A landscape with many valleys, sampled at points; each row gives a point and its height.
A ball rolls from a point to whichever of its 6 nearest points has the largest drop for the distance, and stops where none of them is lower. Distance is the straight distance between rows; heights are no part of it.
Nesim height 5.34: |  26 |   8 | -12 |  -4 | -53 | -30 | -17 |  13 |  21 | -13 | -26 | -18 |  39 |  20 | -17 | -10 |  -6 |  18 |  -6 | -19 | -21 |
tafog height 5.85: |  49 | -22 |  28 | -30 |  24 | -18 | -13 |  -5 |  35 |  31 | -13 | -21 |  14 |  28 | -19 | -12 | -12 |   3 |  26 | -10 | -17 |
zir height 6.36: |  49 |  -6 |  26 | -17 |  12 |  -6 |  28 |  -6 |   2 |  34 |   4 |  36 |   7 | -14 |  30 |  -3 | -28 |  -2 |  -7 | -19 |  -2 |
vab height 3.22: | -47 |   8 |  -6 |  15 |  30 |   2 |   8 | -25 | -22 |   5 |   8 |  10 | -16 | -27 |  19 |  20 |   7 | -20 |  19 |  -4 |  20 |
Movu height 6.83: |  24 | -10 |  45 | -13 |  -6 |   0 |  26 |   9 |  -7 |  22 |  20 |  42 |  17 | -17 |  14 |   1 | -25 |  -6 | -13 | -27 | -15 |
dup height 2.39: | -48 |  15 | -17 |  27 |  24 |  11 |   2 |  -7 | -52 |  -4 |   2 |  16 | -16 | -20 |  11 |   8 |  -2 | -14 | -25 | -20 |   2 |
siges height 5.67: |  31 |   1 |  21 | -23 |   2 | -13 |  18 |   2 |  13 |  16 |  -6 |  -5 |  16 |   9 |  23 | -18 | -14 |  -1 |  -6 |   3 | -18 |
varus height 6.58: |   1 |   2 |  20 | -13 |  23 |   4 |  28 | -16 |   9 |  24 |  18 |  14 | -10 | -22 |  22 |  14 |   0 | -16 |  25 |   4 |   9 |
kanut height 5.76: |  13 |  -6 |  16 | -10 |  -4 | -13 |  -6 |   4 |  19 |  -7 | -14 | -20 |  20 |  15 |   1 | -12 |   5 |  -2 |   5 |  13 |  -7 |
samo height 4.65: | -15 |  18 | -24 |  11 | -15 |   9 | -11 |  12 |   0 | -29 |   4 |  -8 | -27 |   9 |  -6 |   1 |  -5 |  12 | -13 |  -7 |  -3 |
gano height 7.02: | -10 |   5 |   7 |   4 | -39 |   3 |  23 |  19 | -40 | -11 |  18 |  33 |  33 | -15 |   3 |  -7 |  -2 |   0 | -18 | -37 | -14 |
Bufa height 4.14: | -45 |  16 | -21 |  30 |   5 |  24 |   3 |   1 | -58 | -13 |   1 |  12 | -13 | -19 |   9 |   8 | -19 |  -6 | -41 | -20 |  -5 |
baz height 3.03: |  16 | -21 |  -7 |   3 |  15 | -15 | -29 |  -1 |  15 |   3 | -18 | -35 |  24 |  27 | -29 | -11 |  19 |  10 |   6 |  24 |  11 |
dop height 4.84: |  -5 |   8 | -31 |  12 | -20 |  36 | -22 |  11 |  -4 | -37 |  -2 | -21 | -25 |  12 | -34 |  10 |   3 |   7 | -15 |  16 |   4 |
nago height 7.86: | -23 |  -5 |   8 |   0 |  19 |   7 |  -4 |  -5 |   8 |  -8 |   4 |   5 | -13 | -19 |  -5 |   0 |  15 | -13 |  30 |  17 |  15 |
Deral height 6.50: |  12 |   5 |  33 | -10 | -29 |  -1 |  30 |  17 | -26 |   2 |  30 |  34 |  31 |  -3 |  15 | -13 | -20 |   0 | -16 | -32 | -30 |
dusef height 2.79: |  -2 |  20 | -24 |   9 | -41 |   1 |  -9 |  20 |   7 | -26 | -11 |  -7 |   0 |  18 |   0 |  -4 |  -6 |  10 | -23 |  -8 |  -3 |
rimi height 1.94: | -20 |  -1 |   7 |   3 |  23 |   2 |  21 | -24 | -17 |  23 |   8 |  15 |  -5 | -26 |  15 |  21 |   4 | -17 |  14 |  -2 |  14 |
dof height 8.30: |  -6 |   2 |  15 |  -2 |  19 |  -2 |   6 | -19 |   9 |   3 |   6 |   9 |  -5 | -20 |  14 |   5 |   8 | -14 |  26 |  12 |  12 |
Litu height 5.28: | -16 |   9 | -17 |   5 |   5 |  21 | -18 |   7 |  -3 | -40 |   2 | -12 | -34 |   9 | -21 |   3 |   1 |  14 | -10 |   8 |   1 |
fupem height 5.24: | -33 |  10 | -17 |  12 |  13 |  17 | -14 |   6 |  -7 | -23 |   8 |  -6 | -38 |  -6 |   0 |  11 |  -1 |  -9 |   1 |  -6 |   9 |
nusen height 5.35: |   0 |  19 |   0 |   8 | -50 |  -9 |  20 |  19 | -27 |  -3 |  22 |  34 |  38 |   2 |   3 |  -8 |  -1 |   9 | -31 | -30 | -11 |
Tikos height 6.45: |  -2 | -20 |   3 |  -7 |  25 |   2 | -15 | -12 |  10 |  -2 |  -5 | -14 |  -9 |  -6 |  -9 |  -6 |  21 |  -4 |  23 |  38 |  13 |
guv height 4.62: |  12 | -13 | -31 |   8 | -24 |   3 | -26 |  14 |  16 | -28 | -21 | -26 |   4 |  33 | -33 | -11 |   0 |  24 | -11 |  13 |  -2 |
pozi height 7.24: |  -3 |   2 |  15 |  -8 |   3 | -12 |  23 |   0 |  16 |   9 |   5 |  14 |  -3 | -16 |  19 |   5 |   0 | -10 |  10 |   2 |   3 |
mufo height 5.29: |  16 |   9 |   2 |  -6 | -60 |  -6 |  23 |  19 | -22 |  -4 |  13 |  30 |  32 |   4 |   5 | -15 |   0 |  11 | -28 | -29 | -20 |
kiz height 3.41: |  -5 |   2 | -25 |   1 | -19 |  -7 |  -8 |  22 |   0 | -26 |  -8 |  -4 |  -5 |  16 |   2 |  -6 |   3 |  20 | -14 |  -3 |   0 |
gizet height 5.93: |  -4 | -21 | -10 |  -3 |  22 |   5 | -26 |  -5 |  13 |   4 |   0 | -21 |  -5 |   1 | -17 |  -3 |  23 |   2 |  24 |  40 |  22 |
zesug height 4.64: |  13 | -15 |   0 |  -8 | -18 | -11 | -19 |  12 |  20 | -14 | -17 | -12 |  21 |  20 | -10 | -15 |   6 |  14 |   6 |   5 | -10 |
Livi height 4.28: |  26 | -14 |   8 |  -6 | -15 | -14 | -15 |   7 |  33 |   3 | -19 | -25 |  33 |  43 | -35 |  -6 |   3 |  12 |  20 |   2 | -15 |
ras height 8.76: |  -3 | -15 | -11 |   2 |  31 |   9 | -20 |  -8 |   5 |  -3 |   6 | -11 | -20 |  -3 | -26 |  -2 |  17 |   7 |  15 |  47 |  28 |
kebe height 5.71: |  27 | -23 |  13 |  -6 |  31 | -10 | -21 | -12 |  26 |  29 | -15 | -36 |   7 |  25 | -26 |  -2 |  11 |  -3 |  23 |  23 |   4 |
libe height 5.75: |   5 |   7 |  18 |  -7 | -14 |  -7 |  21 |   9 |  -8 |  15 |   8 |  18 |  24 |  -7 |  20 |  -3 |  -1 |   3 | -16 | -12 |  -7 |
las height 4.82: | -13 |  28 | -19 |   7 | -26 |  -4 |  -1 |  20 | -18 | -20 |   8 |   7 | -15 |   7 |   4 |   6 |   4 |   8 | -31 | -23 |  -6 |
luf height 3.20: |   3 | -18 | -20 |   5 |  33 |  -7 | -46 | -10 |  11 |  10 |  -9 | -49 |  -2 |  15 | -12 |  -9 |  22 |   2 |  18 |  35 |  28 |
tas height 6.27: | -34 |  32 | -26 |  19 |   3 |  25 |  -2 |   3 | -43 | -20 |   7 |   0 | -24 | -12 |   5 |  14 |  -8 |  -1 | -30 | -16 | -12 |
Lun height 2.37: | -17 |  24 |  -8 |  12 |  -3 |  -4 |   5 |  12 | -17 | -11 |   7 |  10 |   1 |  -2 |  11 |   1 |   3 |   1 | -10 | -14 |  -3 |
lof height 6.22: |  35 |  -4 |  28 | -23 |  20 | -13 |  18 | -12 |  13 |  44 |  -2 |  18 |   2 | -15 |  27 |  -3 | -19 |  -6 |   4 |  -5 |   1 |
sikel height 5.26: |   7 |  -4 | -30 |  17 |  19 |  12 | -39 |  -2 |  18 | -13 | -16 | -41 | -22 |  30 | -27 |   7 |   3 |  19 | -12 |  32 |  26 |
nek height 9.23: |  10 | -22 |   6 |  -6 |  31 |   6 | -11 | -18 |  13 |  12 |   4 |  -5 | -14 | -17 | -15 |  -1 |  11 | -13 |  39 |  32 |  13 |
Sud height 4.13: | -32 |  26 | -19 |  23 |   8 |   0 |  -3 |   2 | -34 |  -9 |  14 |   4 | -13 |  -9 |   5 |  12 |  -7 |   2 | -23 | -18 |  -3 |
dos height 8.34: |   9 | -18 |  14 | -21 |  19 |   0 |  10 | -17 |  22 |  22 |   3 |  -3 | -15 | -22 |   3 |  -8 |  -7 | -16 |  33 |  24 |   7 |
sedaz height 6.24: | -24 |  -3 | -12 |   8 |  24 |  19 | -21 |   1 |  -5 | -30 |   9 | -10 | -32 |   8 | -29 |   3 |   2 |   3 |  -1 |  15 |   8 |
riri height 5.70: |  23 | -10 |  20 | -23 |   6 |  -5 |   3 |   3 |  22 |   0 | -13 | -19 |  14 |   5 |   8 | -14 |  -3 | -10 |  11 |  14 | -11 |
Daveb height 7.94: | -28 |   8 |  20 |   5 |  -9 |   2 |  26 |   8 | -34 |   2 |  22 |  43 |  29 | -14 |  10 |   5 |  -3 |  -8 | -10 | -30 | -14 |
Tek height 5.88: |  24 | -37 |  16 | -13 |  24 |  -5 |  -4 | -17 |  22 |  30 |  -6 | -28 |   7 |   1 | -20 | -12 |   2 |  -3 |  29 |  23 |  -7 |
gat height 6.49: |  14 | -28 |  10 | -14 |  28 |  -4 | -14 | -14 |  28 |  18 |   0 | -18 |  -5 |  -7 | -13 | -10 |   8 |  -6 |  33 |  35 |   7 |
puz height 3.45: | -35 |   9 |   4 |  14 |  17 |  -2 |  15 | -19 | -11 |   9 |  -1 |  20 | -12 | -23 |  17 |  14 |   7 | -14 |  10 |  -9 |  14 |
Gil height 3.24: | -32 |  19 | -11 |  10 |  25 |   6 |  -1 |  -9 | -13 | -10 |   4 |  11 | -22 | -21 |  14 |   7 |   7 | -12 |   6 |  -4 |  11 |
tidun height 6.96: | -24 |  -4 |  -9 |  15 |  30 |  14 | -21 |  -5 |  -4 | -15 |   9 |  -2 | -32 | -14 | -23 |   1 |   6 |  -7 |  17 |  15 |  15 |
bap height 0.54: |  14 |   5 | -23 |  -3 | -44 | -14 | -11 |  14 |  11 | -23 | -19 | -14 |  18 |  14 |  -5 | -10 |  -1 |  13 | -14 |  -8 |  -1 |
rovu height 2.65: |   0 | -25 |   4 |  -6 |  17 |  -6 | -24 | -10 |  14 |  -5 | -15 | -24 |   4 |  11 | -18 |  -6 |  17 |   9 |   7 |  35 |  10 |
gube height 3.47: |   2 |   9 | -29 |  13 | -38 |   7 | -18 |  15 |  12 | -36 | -14 | -18 |  -8 |  17 | -23 |  -9 |  -7 |  29 | -27 |  -3 |  -9 |
far height 4.58: |  -5 |  17 |  -9 |  -4 | -23 | -10 |   5 |  16 |   2 | -18 |  -9 |  -2 |   0 |  11 |  10 |  -4 |  10 |   9 |  -7 |  -6 |   6 |
kabiz height 6.55: |  11 |  -4 |  23 | -15 |  13 |  -4 |  11 | -12 |  12 |  18 |   2 |   1 |  -1 |  -8 |  19 |  -7 |  -8 |  -9 |  12 |   5 |   2 |
vob height 5.25: |  20 |   5 |  15 | -18 | -30 | -22 |   4 |   9 |  14 |   3 |  -8 | -10 |  21 |  20 |  16 |  -7 |   2 |   4 | -11 | -10 | -18 |
neta height 6.66: |  38 | -21 |  30 | -18 |  24 |   0 |  25 |  -8 |   8 |  38 |   7 |  56 |   4 | -18 |  26 | -11 | -23 |   3 |   2 | -25 |   0 |
rulu height 5.14: | -18 |  21 | -25 |  21 | -34 |  45 |  -1 |  16 | -18 | -55 |  -1 | -20 | -24 |   7 | -25 |  16 |  -5 |  12 | -15 |   3 |  -3 |
subi height 4.48: |  -1 |  12 | -17 |  12 | -37 | -10 |  11 |  19 | -13 |  -5 |   7 |  20 |  17 |  12 |   2 |  -7 |   7 |   9 | -26 | -22 | -10 |
gipe height 4.41: |  -9 |  12 | -30 |  22 | -26 |  22 |  -9 |  14 |  -3 | -40 |   0 |  -9 | -25 |  11 | -20 |   6 |  -2 |  13 | -14 |  -5 |  -4 |
bov height 2.19: | -24 |  25 | -25 |  16 | -16 |  29 |  -2 |  13 | -23 | -34 |   8 | -15 | -30 |   9 |  -4 |  14 |  -8 |   0 | -10 | -13 |  -8 |
rimif height 6.92: |  19 | -12 |  35 | -11 |   8 |   2 |  24 |  -9 |  -7 |  35 |   9 |  39 |  -1 | -23 |  19 |  12 | -16 | -10 |  -1 | -23 |  -7 |
saso height 5.38: |  33 |  -4 |  22 | -27 |  -9 | -18 |  -2 |   5 |  26 |   8 | -25 | -23 |  21 |  24 |   6 | -13 |  -6 |   8 |   8 |  -9 | -16 |
Gine height 4.54: |   9 | -16 |   7 | -14 |   5 |  -8 | -22 | -11 |  20 |  -3 |  -7 | -18 |  10 |   6 |  -6 | -10 |  10 |   6 |  16 |  27 |   2 |
Zanis height 4.99: | -31 | -13 |   5 |   2 |  33 |   0 |   8 | -23 |  -5 |  14 |   5 |   0 | -28 | -34 |   7 |  13 |   6 | -32 |  52 |  10 |  21 |
foga height 5.21: | -28 |  12 | -10 |   5 |  14 |   0 | -14 |   2 |  -1 | -18 |   9 |   4 | -21 | -11 |  -5 |   1 |  10 |   0 |   9 |  10 |  13 |
Til height 4.90: | -26 |  23 | -18 |  13 |  -1 |  15 |  -4 |  13 | -15 | -23 |   3 |  -6 | -30 |   3 |  -1 |   7 |  -1 |   4 | -15 |  -5 |  -2 |
binu height 8.14: |   6 | -13 |  17 | -16 |  35 |  10 |  39 | -27 |   5 |  46 |  14 |  32 | -17 | -22 |  31 |  22 | -15 | -22 |  23 | -10 |  17 |
tuk height 4.88: |  -4 |   3 | -23 |  19 |  -6 |  27 | -18 |   8 |  -5 | -47 |   1 | -20 | -22 |  17 | -30 |   7 |  -7 |  15 | -19 |  16 |  14 |
Sis height 4.44: |  20 |  12 |   1 |  -8 | -44 | -18 |  13 |  12 |  -4 |   6 |  -2 |   5 |  31 |  13 |  14 | -14 |   3 |  12 | -22 | -14 | -16 |
Potu height 4.73: |  -2 | -10 | -19 |   7 |  30 |  -1 | -36 | -16 |   8 |   1 | -15 | -44 | -13 |  18 | -28 |   5 |  18 |  12 |   6 |  35 |  30 |
nisu height 3.79: | -41 |  -5 |  -9 |   8 |  34 |   5 |  19 | -31 | -15 |  11 |   1 |   8 | -22 | -31 |  12 |  16 |   1 | -36 |  39 |  -6 |  24 |
bele height 8.82: |  35 |  -3 | -25 |   9 | -57 | -19 | -26 |  18 |  41 | -16 | -29 | -24 |  41 |  23 | -37 |  -7 |  -2 |  32 |  -9 | -20 | -23 |
Rado height 8.23: |  -6 | -17 |  10 | -11 |  26 |  17 |  37 | -28 |   1 |  40 |  12 |  15 | -18 | -28 |  14 |  25 |  -8 | -30 |  31 |   0 |  15 |
res height 4.78: |   4 |  -1 | -28 |  17 |   1 |  29 | -28 |   9 |   1 | -21 |  -5 | -29 | -23 |  24 | -31 |   7 |  11 |  13 | -18 |  29 |  15 |
leta height 5.92: |  41 |  -6 |  24 | -23 |  12 | -19 |   9 | -11 |  21 |  30 |  -6 |   1 |   4 |   4 |  32 | -15 | -18 | -12 |   5 |   0 | -12 |
mezi height 5.22: |  21 | -13 |   5 | -14 | -12 | -21 |  -6 |   9 |  28 |  -3 | -20 | -27 |  28 |  29 | -13 | -16 |   3 |  10 |   9 |   5 | -15 |
muran height 7.27: | -26 | -22 |   0 |  -1 |  31 |   3 |  -3 | -15 |   5 |   3 |   0 |  -2 | -30 | -23 |  -6 |   9 |  12 |  -9 |  46 |  27 |  20 |
fefe height 4.97: |  32 | -18 |  18 | -15 |  -1 | -16 |  -8 |   2 |  28 |  14 | -14 | -27 |  25 |  38 | -20 | -14 |   0 |   3 |  19 |   4 | -19 |
gof height 6.30: |  28 |   0 |  29 |  -8 | -13 |  -2 |  25 |  11 |  -7 |  18 |  21 |  31 |  24 |   1 |  18 | -12 | -17 |   4 | -25 | -16 | -19 |
Basub height 5.10: |  16 |   0 | -36 |  29 | -29 |  30 | -20 |  11 |   7 | -37 | -21 | -38 | -11 |  20 | -43 |   8 |   1 |  18 | -25 |  23 |   3 |
potok height 7.29: |  17 | -21 |  17 | -18 |  29 |  10 |  34 | -23 |   0 |  42 |  11 |  48 | -14 | -28 |  25 |   6 | -19 | -12 |   7 | -19 |   7 |
togu height 2.54: | -37 |   0 |   1 |   7 |  19 |   2 |  24 | -24 | -25 |  23 |  11 |  27 |  -7 | -28 |  19 |  19 | -10 | -19 |  17 | -10 |  12 |
tasod height 0.74: | -38 |  20 | -18 |  16 |  10 |   3 |   2 |  -3 | -31 | -11 |   8 |   9 | -13 | -12 |  13 |  14 |   1 |  -5 |  -6 | -18 |   2 |
Zom height 3.37: |   9 |  -3 | -10 | -12 | -30 | -12 |  -9 |  15 |   8 | -20 | -11 |  -9 |  12 |  15 |   4 |  -3 |   1 |   8 |  -3 |   3 |  -4 |
vazim height 6.64: |   9 |   9 |  31 |  -9 |  -3 |   5 |  21 |   2 |  -7 |  23 |  16 |  29 |  15 | -12 |  17 |   2 |  -5 |  -8 |  -9 | -17 | -10 |
nenid height 3.88: | -22 |  11 |  14 |  -1 |  10 |  -1 |  19 | -13 | -11 |  16 |   0 |  19 | -10 | -25 |  15 |  16 |   3 | -17 |  10 |  -3 |   7 |
Pitu height 3.21: |  18 |  21 | -25 |   6 | -56 | -25 |  -6 |  13 |   5 |  -8 |  -9 |  -6 |  30 |  16 |   6 |  -7 |  -3 |  20 | -20 | -17 | -13 |
gis height 3.19: |  -6 |  -1 |  20 |  -6 |  12 |   9 |  29 | -10 |  -9 |  26 |   9 |  31 |   2 | -22 |  17 |  11 |  -3 | -11 |   2 |   1 |   1 |
Tutal height 3.92: | -43 |  -7 |  -1 |   6 |  22 |   8 |   2 | -21 | -10 |   0 |   1 |   9 | -27 | -33 |   9 |  17 |   7 | -25 |  45 |   1 |  18 |
badu height 6.88: |  34 | -28 |  25 | -25 |  22 | -10 |  -4 | -17 |  34 |  20 |  -4 | -13 |   1 | -10 |   1 | -17 | -10 | -22 |  26 |  10 |  -2 |
Faso height 4.46: |   9 | -17 | -23 |  10 |  13 |   5 | -37 |  -4 |  13 |  -5 | -12 | -32 |  -4 |  26 | -32 |  -1 |  16 |  18 |  -6 |  24 |  18 |
dero height 6.56: |  -6 |   1 |  25 |   3 |  14 |   1 |  31 |  -7 | -15 |  13 |  17 |  35 |  11 | -16 |  13 |  14 |  -6 | -11 |  -7 | -20 |  -8 |
mefi height 6.23: |  -5 |  -5 | -16 |  16 |  32 |  10 | -31 |  -2 |   2 | -10 |   2 | -33 | -23 |   9 | -29 |  13 |  14 |   8 |  -3 |  43 |  29 |
Zunun height 5.39: | -29 |  18 |  -2 |  16 |   2 |   7 |  12 |  -2 | -45 |   1 |  10 |  28 |   6 | -14 |   7 |   9 |  -2 |  -8 | -16 | -25 |  -7 |
susez height 6.32: |  -3 |  11 |  16 |   2 | -28 |  -7 |  20 |  15 | -30 |   4 |  19 |  35 |  22 |  -6 |  16 |   1 |  -4 |   1 | -25 | -23 | -17 |
Zoret height 5.16: |  12 | -28 |   3 |  -4 |  37 | -15 | -32 | -19 |  21 |  26 |  -9 | -33 |  -5 |   4 | -16 |   2 |  18 |  -3 |  29 |  44 |  12 |
Zemob height 4.91: | -17 |  19 |  -5 |  13 | -14 |  -9 |  10 |  19 | -19 |   3 |   9 |  22 |  11 |   2 |  17 |   1 |   9 |   9 | -23 | -15 |  -4 |
Zafa height 5.94: |  38 |   8 |  25 | -13 |   5 | -11 |  17 |   7 |   0 |  24 |   3 |  10 |  23 |   5 |  25 | -17 | -10 |  10 | -20 |  -9 | -18 |
Kekuz height 6.19: |  -1 |   0 |   2 | -13 |  -4 |  -2 |  -6 |   9 |  14 | -11 |  -6 | -17 |   4 |   1 |   4 | -15 |  10 |  -4 |   9 |  14 |  -1 |
givo height 5.97: |   5 |   4 |  25 |   5 | -51 |  -4 |  25 |  21 | -29 |   1 |  24 |  35 |  35 |  -8 |   8 |  -6 | -12 |  -1 | -27 | -34 | -22 |
vod height 9.09: | -31 |  16 |  -8 |  17 | -34 |   4 |  13 |   7 | -47 | -16 |  16 |  38 |  16 | -10 |  -3 |   4 | -12 |   3 | -22 | -34 | -15 |
zedov height 5.37: | -29 |  26 | -17 |  13 |   3 |  19 |  -8 |  -1 | -20 | -32 |  12 |  -8 | -31 |   1 |   3 |  13 |  -9 |  -2 | -13 |  -4 |  -7 |
Des height 6.82: |  23 |  -2 | -34 |  12 | -48 | -14 | -31 |  13 |  25 | -18 | -26 | -17 |  16 |  23 | -34 | -11 | -17 |  23 |  -9 | -13 | -12 |
Popo height 6.31: |  46 | -15 |  23 | -23 |  27 | -18 |  13 | -16 |  21 |  49 |  -8 |  29 |   4 | -16 |  31 |  -9 | -23 |  -6 |  13 |  -6 |   2 |
buvu height 6.41: | -31 |  20 | -21 |  29 |  -6 |  22 |   8 |   7 | -52 | -15 |   7 |  22 |  -5 |  -2 |  -1 |   8 | -15 |   5 | -39 | -32 | -15 |
nereg height 5.64: |  14 |   5 |  27 |  -7 |  23 |  -1 |  22 | -14 |   5 |  29 |   9 |  22 |  -6 | -18 |  26 |   7 | -11 |  -9 |   2 |  -2 |  -2 |
diza height 4.29: |   3 | -13 | -27 |   7 |  -8 |   2 | -22 |  11 |  14 | -26 |  -8 | -20 |  -8 |  17 | -32 |  -7 |  -4 |  14 | -10 |  16 |  10 |
Mobet height 5.98: |   1 |   6 |  17 |  -7 |  -6 | -14 |   9 |   5 |  16 |  -1 |  -3 |  -2 |  11 |  -1 |  17 |  -6 |  12 | -10 |  -2 |   3 |  -3 |
bakir height 6.63: |   7 | -26 |  -8 |   1 |  36 |  -2 | -31 | -20 |  14 |  14 |  -1 | -29 | -19 | -10 | -13 |   1 |  27 |  -9 |  32 |  48 |  28 |
Rok height 5.36: | -32 |  35 | -24 |  21 | -14 |  23 |  -4 |   8 | -43 | -23 |   9 |  -9 | -22 |   5 |   2 |  19 |  -7 |   3 | -32 | -23 |  -6 |
muge height 4.81: |   1 |  14 |   5 |   0 | -17 |  -5 |  12 |  11 |  -1 |   1 |   4 |   9 |   9 |   4 |  19 |   2 |  10 |   4 | -17 |  -8 |  -5 |
vir height 5.95: |  -9 |   6 |   0 | -12 |  -4 |  -9 |  -3 |  10 |   7 |  -9 | -10 |   7 |   3 |   5 |   9 |  -4 |  12 |  -3 |  -4 |   7 |   0 |
Vobi height 3.69: |  -8 |  23 | -13 |   6 | -25 |  -6 |   5 |  15 |  -1 | -14 |  -4 |   7 |   5 |  10 |  11 |  -4 |   6 |  15 | -24 |  -7 |   1 |
gunab height 0.91: |   6 | -21 | -12 |   0 |   0 |  -9 | -26 |   4 |  19 |  -1 | -18 | -29 |  20 |  31 | -26 | -10 |   6 |  14 |   6 |   9 |   0 |
vinol height 7.09: |   0 |   3 |  13 | -10 |  10 |   2 |   3 |  -2 |  11 |  -4 |   2 |  -2 |  -3 |  -8 |  12 |  -5 |   6 | -12 |  11 |  10 |   3 |
tor height 7.28: | -14 |  -3 |  17 |  -8 |  20 |   6 |  25 | -20 |   2 |  28 |   9 |  11 | -26 | -23 |  20 |  11 |  -1 | -30 |  36 |   8 |  14 |
zuf height 4.75: |  18 | -21 |  16 | -13 |  20 |  -6 | -17 | -10 |  26 |   8 | -10 | -26 |  12 |  18 | -16 | -10 |   7 |   4 |  23 |  28 |  -5 |
zuko height 5.53: |  25 |  -9 |   2 |  -6 | -31 | -20 | -13 |  12 |  34 |  -6 | -23 | -31 |  40 |  34 | -25 | -16 |   0 |  13 |   4 | -12 | -24 |
Nafog height 4.42: |   8 |  12 | -10 |  -1 | -36 | -11 |   0 |  14 |  -4 |  -6 |  -5 |   3 |  19 |   7 |  12 |  -7 |  13 |  13 | -19 | -14 |  -5 |
Pusem height 5.99: |  35 |  -5 |  30 | -14 |   5 |  -5 |  19 |  -8 |  12 |  23 |  -2 |  11 |   7 |  -7 |  21 |  -7 |  -9 |  -5 | -10 | -15 | -10 |
tetev height 5.45: | -18 |   9 |  13 |   3 |  13 |   6 |  24 |  -3 |  -8 |  10 |  17 |  15 |   7 | -15 |  20 |  12 |  10 | -10 |  -1 |  -7 |  -1 |

For each start below, name the point where the ball stops.
saso: gunab
tafog: gunab
sedaz: bov
mufo: bap
buvu: tasod
tidun: tasod
